Points on a hilly landscape, in no order, each with its height.
From any point a ball takes the steepest step (drop divided by distance) to one of its 2 nearest points. It stops when none of these is lower. Distance is the straight distance between rows; heights are no part of it.
j_832: [ -6 -10 -10  -1 -25  11   9   8   4  11  13  10   6   3  28   1  12   0
  -9  11   1  10 -11 -23  -4 -15  -8  -3 -14]  height 461
j_920: [ -9   3  18 -26   4  -7 -10  -4 -17  14  -6  -2  -8  14   3  -6 -17  13
  -6  -8 -11  -7  -5   1   3  10  12   3  -3]  height 393
j_898: [ 14   9  -8  -1   9  -4   7  -4  22 -14  -6   2   5  13 -33  -7  15  -8
 -12  14  -2   7  15  16  12 -15 -21  -6   6]  height 255
j_598: [-24   3  12  17  -6  13   3 -11 -29  -8   0  11  -9  -1  -3   9  -2   6
  -8  -3 -25  15   3  10 -10   9  -3  -9 -13]  height 483
j_455: [ -2   4 -14 -17   3  -6  -7   4   7 -23   3  -9  10  14 -21   0  13  -7
  -8  13 -12   7  -5  20  12 -13  -3 -13  10]  height 647
j_139: [ 12  -3  -5   8   0  11   3 -20   9 -12 -16  16   9  12 -32   1   6  -5
   7  -2   5  -8   3  38  10   6  -7  10   6]  height 385
j_546: [  5  -8 -17  26  -1   1   2  13   5 -12   7 -16  -2 -33  14  17  -7 -15
  19  10  12  10   5 -20 -29  -8 -13  -5  -6]  height 578
j_344: [ -1   6  -1  14   6   2   6   3  21  -8   0  -5  -3 -12   1   7   7   3
  -6  -1   3   4  11  -2   9  -7  -3   2  -1]  height 581
j_934: [-12 -12 -10   7  -4   2 -20   7   8   0  23   8   6  -8   3   1  12  -8
  12   1  -1  -7 -12   3  -3  16  -6  -8  17]  height 594
j_296: [ 15 -10 -12  18  11  -6   2  13  -3   6  -2 -19  -6 -31  17   6 -10  -5
  18 -11  15  -4   2 -31 -27  -1   9  -1   2]  height 575
j_511: [ -4  -3  -5   7   9  -3  -3   6   6  -7   3 -11  -5 -11  10   5   0   2
   8 -12   1  -3   1  -4   0  -1  18  -4   1]  height 568
j_133: [ 14   0  -1  -3   5  12   5 -19  17 -16 -18  11  11  11 -26  -4  11  -7
  11  -1  19 -12  -2  32  11  -5   5  19   6]  height 290
j_416: [ 23   6  -7   2  -4  -6   3 -30   0 -17 -11  10   6  31 -49 -11   3  -3
   2  12 -13  -1   9  21   4  -1 -29  -7   7]  height 416
j_896: [ -3   7   4  -5   2   9 -10 -10 -10  12   8  19   4   7 -19 -22  16   4
  -4  11 -16 -19  -2  13   8  21 -20  -9   4]  height 679
j_910: [  1  -1  14  19   6  11   6 -10   3   7  -3  12   3  -8 -16  -4   7  -9
  -4  -5   6  -6  17  20  17  21 -15  13 -11]  height 563
j_514: [ -8 -13   5  24   6   6  -7  -5 -28  -5  -3   0  -9 -15   0   4   4 -11
  22 -19   0  -5  -6  21  -8  23  19  -9  -9]  height 425
j_445: [-15  -4  12  25  -1   6   8 -18 -24 -11  -9  10  -7   2 -14   7   0  -6
  -5 -12  -9  11   9  30   4  18  -4  -2 -11]  height 330
j_217: [ -3  -8 -15 -34   0 -13  -8  19  -3  12   3   1  -1  23  13   2  -4   7
  -4  -3   6   1 -14  -8   1  -6  16  -4  16]  height 372
j_31: [ -6   0   5  27   1   6   1 -11   7   1   5  15  -1   3 -17   7   2  -4
  -9   1 -13   8  17  13   1  18 -26   3  -3]  height 487
j_62: [ -4  -7  -5 -22   8 -13 -14  14  -1  12   3   0  -7  12  10   3  -9  10
   5 -12   2  -5  -9  -6  -3   6  18  -1  13]  height 363
j_433: [ -5  13   6   8  -1   2   5 -15   2 -12   0  -1  -7   8 -21   4   4   8
 -16   7 -23   6  11  12   5  -1 -11   4  -8]  height 405
j_99: [-15 -12 -15 -16 -11   0  -7  14  -2   5  15   7   6   8  19   4  11   2
   3   1  -1  -4 -25 -11  -9  -7  18 -12   8]  height 356
j_241: [-12  -5  -6 -17 -12   6  -5   4   0   8  14  10   3  10  17   1  10   9
  -7   3 -10  -6 -17  -9  -2  -7  10  -7   2]  height 367
j_263: [ -5 -10  -3  31   4   6  -8  -2 -12 -11   4   1  -6 -15   0   8   4  -7
  23 -16  -3  -4  -3  14 -11  20  11  -6  -3]  height 469
j_100: [ 20  26   8 -18  -4 -12  10 -14   4  -8  -4 -24   5   7 -26 -14   1   8
 -17  24  -4   1   9  -8  12 -30 -10   3  -5]  height 699
j_522: [-10 -20  -5  -4 -21   7   1   8  -7  15  15  17   3   1  26   0   1  -2
  14  -4   3  -8 -33 -21 -26  -3  16  -6   5]  height 345
j_270: [  7   9 -10 -20  15 -11   0  14  13 -16  -9 -16  15   6 -12 -10   7 -14
  -5   5  13  -1   0  11  21 -17   9  -4  16]  height 536
j_68: [  2  -6 -19   2 -10   2   9  16  -8  -5  -1  -4   1  -9  34  12  -2   9
  -1   0   3   9  -4 -20 -12 -20  13 -11 -15]  height 447
j_377: [ -7   4   0  15   0   5   0  -6   9  -3   7   7  -2   4 -12   7   8   4
 -12   4 -19   9  12   7  -1   8 -19  -1  -2]  height 458
j_369: [ 10   7  -5  15   9  -1  11  -8  29 -11  -6   5   1  11 -26   1  11  -5
 -17   8   0  14  19  14   7  -9 -19   3   4]  height 199
j_599: [ 15  10  12 -13  22  -7   5  -3  17  10 -15   1  -3   3  -8 -17  -7   3
  -4 -10  17 -11  12   3  18   2   1  19  14]  height 586
j_231: [ -1  -8 -21 -22   5 -18  -3  24  -5   6  -6 -14  -4  11  13   9  -5   3
   0  -7  13   7 -10 -12  -2  -9  26  -6  13]  height 382
j_748: [  6  11  15  10   0   6  13 -27   3 -16 -18   5  -2  11 -32  -5   5  -4
  -6   2   0   2  10  28  10   0  -6  19  -9]  height 311
j_544: [ -7 -13  -7  -7   4  -6 -14  12  -6  11   9  -2  -5   0  18   5  -6   8
  13 -14   1  -8 -11 -14 -15   8  20  -5   7]  height 357
j_619: [  3 -11 -14  15   9  -3  -8  12  27  -7  11   2   9  -7  -8   5  12 -16
   7   1  10   1   6  14   9   4 -10  -2  12]  height 574
j_541: [  2  -8   1  31   5   4  -1   1  21  -5   6  -2  -2 -20   1   8   2 -14
  14  -5  15   0  10   0   0   9  -8  11   0]  height 540
j_912: [ 17   8  10 -14  -2   0  -3 -21   4 -24  -8 -12  11  12 -31 -15   2  -6
   9  -1  -6  -7  -7  25  13  -9   0   9   7]  height 541
j_651: [ -7   4  17  21   1   9  14 -22  -7 -12 -16   7  -7   5 -22   4   3  -5
  -7  -6  -4   7  12  30   9   9  -4  12 -12]  height 73
j_251: [ 15   7  -7  -1  -6  -7  16   8 -11   9 -18  -3 -10 -11  32  12 -21  19
  -3 -13   7  10   5 -24 -11 -17  17  -1  -6]  height 404
j_839: [ -5  -3  16  -3   6   0   4   8 -38  21 -12   4 -11  -7  24   5 -24  14
   2 -16   1   4  -1 -11 -23   4  17  -6 -22]  height 426
j_422: [  0  -9   4   8   1   3  -4   9 -20  14   7  -2  -3 -19  25   5 -18   4
  17  -7   5  -6  -2 -25 -28   7   6   0 -10]  height 585
j_124: [  4  -1 -16   3  -3  -5   9  19  -1   2  -5 -10  -1 -15  28  11  -6   8
  -1  -4  11   8   1 -24  -5 -16  13  -9  -4]  height 451
j_990: [-11  -5  14 -17   6  -5  -9   6 -18  22  -5   4 -12  11  10   0 -17  12
   0 -13  -3  -5  -4  -4  -6  15  14   4  -2]  height 369
j_674: [ 14  -1 -23   5  -8 -16  15  19  -5  12 -15  -8  -1 -20  30  12 -13   0
  -1  -7  24  15   5 -33  -6 -11  10  -4   4]  height 453
j_11: [ -2 -15  -2  39  -2   3  -3  -4  17  -9   8   1  -3 -14  -2  19 -10 -25
  17   1   8  11  14   0 -15  15 -26   7   4]  height 525
j_131: [-11   3  11  -9   0   9  -9  -5  -8  21  12  16   6   2  -8 -17  10   4
  -7   9 -12 -16   0   4   5  24 -14  -4   1]  height 656
j_134: [  9   5 -10   6  -3  -4  -4 -24  -1 -15  -6  13   4  29 -37  -8   4   1
  -6   8 -20   1   4  26   3  10 -23  -7  11]  height 511
j_379: [ -5 -20 -10  -9  -7  -7  -9  18 -10  22   9   9  -8   5  22   5  -8   5
  15 -12   8  -1 -20 -24 -28   5  14   0   8]  height 353
j_853: [ -5  -2   8   2   7   1  -6   4   4  11   8   1  -2 -10  10  -1  -5   6
   1  -7   0 -10   7  -7   5  14   1   4  -2]  height 558
j_921: [  1   4 -13 -22 -10   4   0   5   6  13  16  12  13  21  -9 -10  27   5
 -18  28  -9  -6  -9  -7   4 -13 -14 -16   1]  height 436
j_361: [  6   7   7 -11   4   4 -10 -18 -13   0  -2   8   4  11 -25 -21   9   2
   1   6 -16 -19  -1  25  15  17 -14  -3   1]  height 725
j_539: [ 20  10  -1   7   2  -4  11 -29  11 -15 -14   7   2  26 -46  -9   5  -3
  -6  11  -5   3  15  20   3  -7 -23   4   2]  height 335
j_730: [-13 -17   0   6 -31  16   7   2  -3  13  20  20   5  -5  20   3   4 -10
  14   5  -1  -7 -37 -18 -22  -5   3  -6   5]  height 338
j_611: [-10 -10 -12  23  -2   0  -6   4  17 -11  12   7   1  -2  -6  14   4  -8
   1   1  -8  16   7   8  -7   9 -15  -8   9]  height 628
j_894: [  8   9  -7 -32   8 -11  -1  11   6   0  -3 -13  13  12  -6 -10   2   1
 -15  10   2  -3   2  -3  18 -16   2  -5  10]  height 496
j_206: [-17 -15   1   8 -31  19   3   0  -1   9  22  17   3 -10  15   7   0 -19
  16  18   1  -7 -29 -18 -25  -3 -14  -3   7]  height 328
j_904: [-10  10  12  -1  -1   3   0  -9  -8 -16  -3 -12  -9  -1   1   5  -4  10
  -1  -3 -18   1  -3   6   2  -6  15  -2 -12]  height 383
j_33: [ -8  -2 -18   4   7  -7  -2  15  10 -21   2 -13   2  -3  -1  11  11  -7
   1   2   2   8  -2   9   5 -10  16 -13   5]  height 602
j_565: [  1   3  -7  20   6  -1   8  11  24  -6  -3 -10  -2 -23   9   7   7  -7
   0   1  20   9  10  -8   7  -7   2   1   5]  height 592
j_162: [  7  -6 -23 -14  -1 -17   4  23 -13   7 -14 -10 -10   8  22  12 -10   9
   1 -11  12  13  -9 -19  -7 -15  27  -7   3]  height 387
j_876: [-20   4   2  17  -8  11   1  -8  -8 -13   5  10  -8   2  -1  14  -1  10
  -8   0 -26  15   3   2 -13   4  -6  -8  -7]  height 523
j_184: [ 17  14  22 -18  11 -10   2 -15  10 -11 -22 -17  -3  11 -11 -18 -10  -1
   5 -10  20   2  -8   7  10  -9  18  22  12]  height 554
j_656: [ 16   2   1   1  -7   6   6 -28   0 -19 -18   9   9  21 -43  -5   2  -5
   3   1  -3  -4  -1  36  10   0 -11  10   4]  height 280
j_745: [  0 -15 -11  15   4  -4 -16   8  18  -2  17   0   7 -12   0   3   9 -16
  17  -3   9  -9   1   6   4  17  -8   1  12]  height 587
j_915: [-18   0  13  21   1  11   5 -10 -26 -12  -3   8  -9  -8  -5   8  -2  -1
   0  -9 -15  12   9  20  -3  13  -1  -6 -14]  height 428
j_594: [ 13  13  -7 -11  11  -4   7   3  19 -18 -11  -9  11   9 -27 -12  14 -14
  -9  15   6   4  10  15  18 -22 -10  -5   8]  height 305
j_278: [ -6 -10  -4  16 -12  13  -4   6  -5  -2  18   1   1 -21  20  14  -8  -8
  18  12  -1   3  -5 -19 -28   1 -15  -2  -8]  height 591
j_682: [  2   5   7   5   4   2   0 -15   6 -21  -9  -6  -4   4 -15   0   4  -1
   8  -7  -3  -3  -5  27  10   0  12   9   0]  height 488
j_471: [ 14  12  -1 -19   8  -5   0  -6  11 -17  -2 -13   9   9 -23 -13   7  -4
  -6   9  -4  -5   3  13  18 -17  -6  -2   7]  height 374
j_484: [ 11  12   2 -13  -7 -11  13   4 -13  12 -23  -4 -18   1  24  12 -25  23
  -7 -14   3  12   2 -19  -2 -14  16   7  -5]  height 401
j_442: [ -1   1  -5  10  -4   2  -9 -19  -7 -12  -4  15  -1  20 -27  -6   6   3
  -6   4 -22   1  -4  29   5  19 -17  -6  12]  height 599
j_622: [  9  11  -7 -33  -4 -12   3   6  -1   7  -4 -11   5  19   2  -6  -3  11
 -23  12  -2   0   1 -12  18 -20   0   0   1]  height 475
j_238: [  1  -8  11  29   9   8   2  -3   9   5  -1   3  -1 -21   0   2   1 -15
  16 -13  23  -9  12   4   4  19  -1  18  -5]  height 546
j_465: [ -2  -9  -8   7  -1  -1  -6  13   6   7  13  -7   2 -18  21   9  -3  -2
  10  -1   9  -3   1 -22  -9   2  -2  -2   0]  height 577
j_7: [ -2  -4  -7  -9 -23   7  10   3   1  15  12  12   3  17  23  -4  13   8
 -18  10  -4   4  -9 -21   4 -15  -2   0 -12]  height 465
j_179: [ -6   2 -19 -12  -3  -5  -9  -1   4 -21   6   3   7  22 -24  -2  15  -4
 -10  17 -20  10  -8  21   3  -6 -12 -18  17]  height 680
j_925: [  6  -1  -3  13  19  -6   1   4  -1  -4  -9 -15 -13 -14  11   3  -6   3
  15 -20   8  -4  -1 -11 -12  -1  30  -2   0]  height 571
j_70: [ -8  -8   5  14  -4  13  -5   5 -17   3  14   3   1 -22  21   7  -9  -1
  17   0  -3  -2  -2 -15 -25   8   0  -3 -12]  height 590
j_578: [ -5   8  -7 -14 -12   7  -2  -8   1  10  15  18   6  18 -17  -9  24  11
 -13  26 -18  -7 -15   0  -4  -3 -12 -14   6]  height 413
j_43: [ 15  24   8 -19  -4  -8   4 -15  -2   0   2 -15   2  12 -21 -12   4  15
 -17  24 -13  -6   9  -6  11 -19 -10   2 -12]  height 676
j_811: [ -1   5  15 -28   9  -6  -9  -4 -10  16  -3   2  -1  16  -7 -14  -8  11
  -6  -4 -10 -15  -2   4   9  13   3   4   4]  height 427
j_225: [ -4  -9   7   0 -16  14   8   4 -20  16   7  18   0  -3  37  -2 -10   9
   5  -4  -2   1 -13 -22 -24  -5   6   1 -20]  height 438
j_506: [  1   5  -7  -4   1  -7  -2  -9  11 -30  -2  -9   4  12 -24   3   7  -6
  -1   3 -10   9  -4  27   8 -11   1  -3  11]  height 605
j_201: [  8   4 -14 -31 -14 -10   7   8  -5  14  -1   0   7  28  13  -9   7   9
 -25  14   0   5  -5 -15  14 -20   0   2  -5]  height 460
j_654: [ -2  -2  18  19  11   5   4   0   3  11  -2   0  -3 -20   5  -3  -5  -7
   7 -14  15  -8  14   1   9  19   2  13  -8]  height 552
j_457: [ -1  -1 -15  18  -2  -2   7  23  14  -5  -2 -12   5 -26  15  15   4  -8
  -4   9  17  16   8 -16   3 -11  -2 -10  -2]  height 588
j_53: [  3   4 -15 -29 -13  -2   6   8  -1  12   7   5  13  28   3 -12  22   3
 -22  26  -3  -1 -10 -10   9 -21  -3  -9  -5]  height 449
j_209: [  6  13  -7 -30  10 -15   3  18   3  -8 -14 -21  14  10  -6  -7  -4  -7
 -14   9  12   4   0  -1  20 -21  10  -4  14]  height 515
j_965: [  8  12  19 -15  13  -8  -1 -12   5  -7 -14 -14  -4   8  -8 -12 -11   3
   1 -10   4  -7  -2   9  12  -2  16  14   4]  height 533
j_842: [ -1  -6  -7   1 -16  12   8   6 -12   2   8   9   3  -3  35   4  -1  11
   3  -1  -5   5 -12 -20 -20 -15   9  -6 -17]  height 442
j_14: [-19  -4  21  -6  -6  10  -2   1 -21  29  11  13   1  -4  14  -6  -2   3
  -7  -1  -3  -8  -1 -14  -5  19  -6   1 -10]  height 635
j_121: [ -2  -6  13   0  -7  10   7   4 -34  19  -3  13  -3  -3  36   0 -19  13
   4 -10  -1   3  -7 -17 -27  -2  11   0 -24]  height 433
j_408: [-13  -7  14 -20  -4  -3  -5   6 -28  26 -11  12 -19  15  15   4 -19  15
   4 -15  -4   2 -14  -5 -18   7  17   0  -9]  height 392
j_866: [-14 -10   0  27  -3  10 -11   1  -9  -6  13   8  -3 -14   2   9   0  -8
  18  -5  -8   3  -2   7 -15  21  -5  -6  -1]  height 495
j_668: [  3   2 -15 -11  16  -7  -4  22  20  -4  -1  -6  16   1  -7  -7  11 -14
  -8   6  11  -3   6   7  19  -7   0  -7  13]  height 553
j_406: [  3  -7 -18  21  -7   2   7  20   5  -7   2 -14   3 -30  20  18  -5 -11
   6  12  14  18   5 -23 -17 -13  -9  -9  -8]  height 584
j_719: [  5  17  19  -9   9  -1   4 -13  -3   7  -3  -4  -1   5 -17 -16   3   8
 -14   7 -11 -14  13   6  16   7  -7   7 -13]  height 626
j_434: [  9  -8  -3   5   4  -4   0  14 -18  21  -4  -3 -10 -13  23   8 -22  12
  13 -16   9   1  -1 -26 -29   4  13   2  -5]  height 582
j_796: [ -5   0  -2  -2   7  -4 -10   2   6  -9   5  -4  -2  -1   3   2   2   3
   6  -7  -7  -8  -3   7   7   4  16  -3   6]  height 561
j_561: [  7   3  -7 -17  16 -15  -1  16  16   8  -4  -7  -1   2   2  -3  -6   2
  -5  -8  16  -3   7  -6  13  -2   9   5  21]  height 565
j_282: [-20  -1  20  -9  -4  10  -6  -4 -23  29  11  17   3  -1   2 -14   9   0
 -12   4  -7 -13  -7  -3   2  25  -8  -5  -3]  height 642
j_608: [  8   8  -2 -18  -3 -15   6   3  -8   1 -19 -15 -14   6  19  10 -20  18
  -6 -10   4   9  -4 -14   1 -19  22   2   0]  height 396
j_343: [  0   3  -1 -24   8  -8 -13  -2   1  -7   3  -9   3  10  -2  -6  -2   4
   2  -5  -9 -10 -10  10  10   1  14  -3  11]  height 542
j_677: [-20  -8  17  -9   2   1 -11   2 -26  21   2  11  -5  -2  16  -2  -8   4
   3 -13  -3 -10 -12  -5 -11  19  16  -6  -3]  height 352
j_299: [ -7  -3  11  13  -1  11  -8  -2   1  16  16  11   6 -12  -9  -6   6 -10
   0   9  -2  -7  12   6   6  28 -32   6  -4]  height 603
j_227: [  7  -7 -16   1 -23  -1   8  16   3  15   1   0   7 -11  38   6  -4  -3
  -8  12  17  13   4 -34   5 -10 -16   0  -8]  height 455
j_171: [ 16   9   0 -20  22 -15   5   7  18   5 -15  -5  -3   6  -6 -11  -9   1
  -3  -9  23  -2   6   1  15  -5   8  12  26]  height 570
j_246: [ 20   7   9  -3 -12   1   3 -30  -2 -24 -14  -4  11  17 -48 -14   1  -7
   9   1  -6   2  -7  30   7  -9 -10  12   4]  height 415
j_806: [ 10  14  14  -9   7  -5   4 -15  16 -22 -18 -18  -3   3  -7 -12   3  -5
   3  -4  21   4  -7   9   9 -18  19  20   9]  height 502
j_30: [ -3   2  -8 -11   8 -11  -4   4   5 -23  -1 -22  -1   3  -2   4   3  -3
   5  -1  -1   4 -10   9   7 -13  25  -8   7]  height 589
j_531: [ 12  10   2  12   3   0  15   6  -9   7 -14  -5  -8 -25  28   9 -19  17
   1 -12   8   4   8 -23 -14 -10  15   0  -9]  height 406
j_883: [ 11   9  17 -26  13  -9  -4 -11  -1   3 -11  -9   1  13 -16 -18 -11   5
   0  -8  -3 -14   0  11  15   5   3  10   5]  height 489
j_559: [-13  -6  12   7  -9  14 -11   0   4  18  23   9   4 -13   5  -3   3 -12
   1  17  -2  -8   2 -12  -3  22 -32   6  -1]  height 617
j_997: [  7  18  10 -20   3  -2   0 -13  -4   8   4  -4   2  12 -15 -13   4  16
 -15  15 -15 -14   9  -3  12  -2  -9   2 -10]  height 653
j_322: [  9   6  14  -4  18  -3   2   2  13  19  -6   5  -1  -4  -3 -14  -8   3
  -5 -11  14 -14  17   0  17  15  -6  18   7]  height 595
j_577: [ 3  0 -2 -5 12 -9 -3 10 14 10  3 -5  0 -7  9 -2 -4  4 -2 -8 10 -7  8 -8
 10  4  5  5 11]  height 562
j_280: [ -8   7  -4  -1 -12   7   4  -1   4  -4   7   1  -2   7   4  11  10  14
 -19  12 -19  10   4  -6   2 -15  -5  -4 -12]  height 557
j_268: [  1   3  -1  -5   2  -6  -5 -10   6 -29  -3 -16  -1   7 -13   3   3  -5
  10  -5  -8   2 -10  23   8  -6  18   0   6]  height 551
j_969: [  9 -11  -2  19  17  -5  -3   8  -4   7  -2 -13 -10 -21  11   1  -8  -5
  22 -20  12  -9   3 -18 -22  10  18   1   1]  height 573
j_923: [  1 -12 -12   1 -25   7   7  12   3  13  12   4   6  -7  38   4  -2  -6
  -1  14  12   8  -5 -32  -7 -12 -14   0 -12]  height 457
j_309: [-21  -6  23   4 -12  18  -1  -1 -22  25  15  13   1 -14  14  -2  -1  -6
  -2   8  -3  -3  -1 -15  -9  17 -16   0 -13]  height 630
j_948: [ -2  13   5  -4   0  -2   5  -6   6 -21  -6 -19  -7  -3   0   5  -3   8
  -7   2  -8   6   0   3   9 -20  13   2  -5]  height 420
j_156: [ -1   9  -5   2  -1   2   6   4  14  -5   3  -6  -1  -3   0   8   8   8
 -20  11  -9   7  10  -5  10 -14  -8  -3  -7]  height 569
j_888: [ -8  -5  14  13  10   4  -5   3  -6   9   3   0  -4 -15   9  -1  -6  -4
   9 -13   4  -9   8  -1   0  19   5   3  -9]  height 555
j_45: [  7  17  27  -5   7   0  10 -23  -9   1 -13  -8  -2   5 -29 -20   3   2
 -10   6  -3 -10  14  14  17   2  -6  14 -17]  height 559
j_169: [  4  14   6  -5   9  -6   6  -5  15 -17 -12 -16  -4  -3  -1  -4   1   3
  -7   0   6   2   2   4  13 -17  14   8   4]  height 450
j_944: [ -4  -7 -10   2   2   3 -19   4  11  -1  17  11   8   0  -5  -4  13  -3
   5   1  -7 -10  -5  16   6  15 -10  -8  15]  height 601
j_627: [  2 -11  -8   1  -2  -8  -4  17   1  16   8  -4  -4 -11  24   9 -13   3
   9  -7  14  -3  -1 -29 -13   3   2   2   4]  height 579
j_392: [-16  -5  12  15   6   7  -6  -2 -29  -4  -1   2  -8 -14   7   2   0  -2
  11 -13  -9  -2  -5  14  -7  18  14 -12 -13]  height 370
j_93: [  4  -3 -15   0   9  -2  -4  15  27  -4   8   3  13  -2 -13  -2  15 -12
  -6   9   4   1   9  13  16  -3 -17  -9   9]  height 564
j_895: [  3  -6   2  23   2  10   3 -13   9   3  -3  18   6   5 -24   2   5  -7
  -4  -2  -1  -2  16  25   8  21 -22   9  -2]  height 526
j_318: [  6   7   1 -31   6 -12  -6   1   4  -7  -3 -18   6  13  -4  -5  -7   5
  -6  -1  -5  -4  -6   2  13 -11  11   1  12]  height 519
j_15: [-15  -6  21 -15  -3   1   1   2 -37  22 -10  10 -12   7  22   1 -18  12
  -4 -12  -5   2  -8  -9 -16   6  16  -6 -21]  height 412
j_903: [-17  -6  14   7 -17  20  -5   0  -6  19  19  11   2 -13  14   2  -2 -10
   4  17  -2  -6  -3 -21 -12  12 -22   5  -7]  height 624
j_962: [ 14   9   0  11   6  -2  16 -23  25 -20 -18   9   0  20 -35  -4  10  -5
 -15   9   6  13  15  17   3 -15 -16  11   3]  height 257
j_836: [  9  15  23   5   4   4  16 -28  -6  -6 -18   0  -3   8 -37 -16   6  -3
 -10   7   1  -4  12  25  14   2 -11  17 -17]  height 448
j_819: [  9   4 -15  -9   4 -17  10  14  -4   4 -21 -15 -13  -3  19  12 -13  11
  -1 -13  16  12  -2 -19  -6 -17  29  -5   7]  height 391
j_625: [  5  -4  -6  -1   5 -11   1  15  -3  18  -5  -3 -13  -8  21   9 -18  12
   6 -16  12   2   3 -24 -11   2  12   4   5]  height 580
j_812: [-11  13  13   2  -5   5   3 -13  -9 -13  -1  -6  -9   2  -8   4   0  12
 -11   4 -25   3   4   7   3  -4   1   2 -16]  height 331
j_837: [  5   5   5 -11   8   1 -10 -10   1  -3   1   4   7   7 -15 -15   6   1
   1  -1 -11 -18   1  20  16  12  -3   1   5]  height 665
j_988: [-10 -21 -15 -11 -14  -4  -5  17  -2  17  14  10   3   7  25   3   2  -3
   9  -3  10  -2 -23 -24 -17  -3  12  -5  10]  height 349
j_563: [ 12  -5 -20   0 -17 -11  10  19  -2  19  -8  -3   1 -15  37  10 -15   0
  -2   0  22  14   6 -35   0  -8  -5   1   1]  height 454
j_464: [  7  -6  -7  27   7   1   0   9   6  -4   6 -14  -4 -33  14   9  -6 -12
  22  -3  15   0   5 -21 -18   0  -4   1  -2]  height 576
j_235: [ -9 -13  -1  37  -3   6  -7  -3   1  -9   8   7  -2 -12  -3  14  -6 -16
  17  -3  -2  10   8   7 -13  21 -19   1   1]  height 512
j_193: [-19 -10  14   8   1   7 -14   1 -31  10   6   9  -5 -14  14  -3  -1  -4
  13 -10  -4  -7 -12   2 -12  25  12 -13  -4]  height 334
j_113: [-13   2  -6  13  -9   9   4   0   1 -13   8   5  -5  -1   3  18   1  11
 -10   4 -20  18   4  -4 -10 -10  -8  -9  -9]  height 543
j_431: [-11 -10 -18  15   1  -3  -6  10  14 -17  10  -1   0  -4  -2  16   9  -7
   5  -1  -4  14   0   8  -4   1  -1 -13   7]  height 616
j_110: [ 12   5  10  -1   2   7   4 -21  12 -22 -18  -2   4   9 -21  -6   7  -6
   9  -1  13  -3  -6  30  10  -9  11  22   2]  height 386
j_496: [-12   1  -7 -17 -16   8  -3  -2   1   5  14  12   5  15   2  -2  19   9
 -12  15 -16  -5 -20  -3  -2  -7   2 -10   3]  height 384
j_354: [ 19  12   8 -23   7  -6  -1 -12   9 -19  -7 -18  10  11 -22 -19   1  -7
   4   0   2  -5  -4  13  16 -17   2   7  10]  height 452
j_327: [ -7   0  16  11   7   8  -3  -4  -1  13   6   6   2 -10  -6  -8   4  -4
  -4  -2  -2  -8  14   8  13  24 -14   5  -9]  height 593
j_636: [ -7  -8  -7  17  -6   7  -3  10   8  -5  15  -3  -1 -18  13  15   0  -4
   8   5  -1   8   3 -14 -14   1 -11  -5  -5]  height 583
j_453: [  6  -1  -8   1   6   3  -8  -3  15  -8   5   8   6   4 -17  -5  12  -3
   3   0  -9  -9   4  23  13   8  -9  -1   9]  height 627
j_420: [  3  -9  -5  34   3   3   3   2  30  -8   5   2  -2 -14  -5  14   2 -18
   7   0  15  13  14   4  -3   7 -20   8   3]  height 534

Where does a ball stop that starts at each point below?
j_599 -> j_193
j_565 -> j_651
j_251 -> j_206
j_921 -> j_206
j_131 -> j_812
j_7 -> j_206
j_322 -> j_193

Call two points neighbours if one is among the 2 nearest of the other. Go from one point of each pair to the other, from neighbour to neighbour, staying as low as possible. Name the highest point that can't be avoided.
j_369, j_656 -> j_912
j_812, j_651 -> j_565
j_812, j_206 -> j_184
j_206, j_990 -> j_124
j_656, j_133 -> j_139
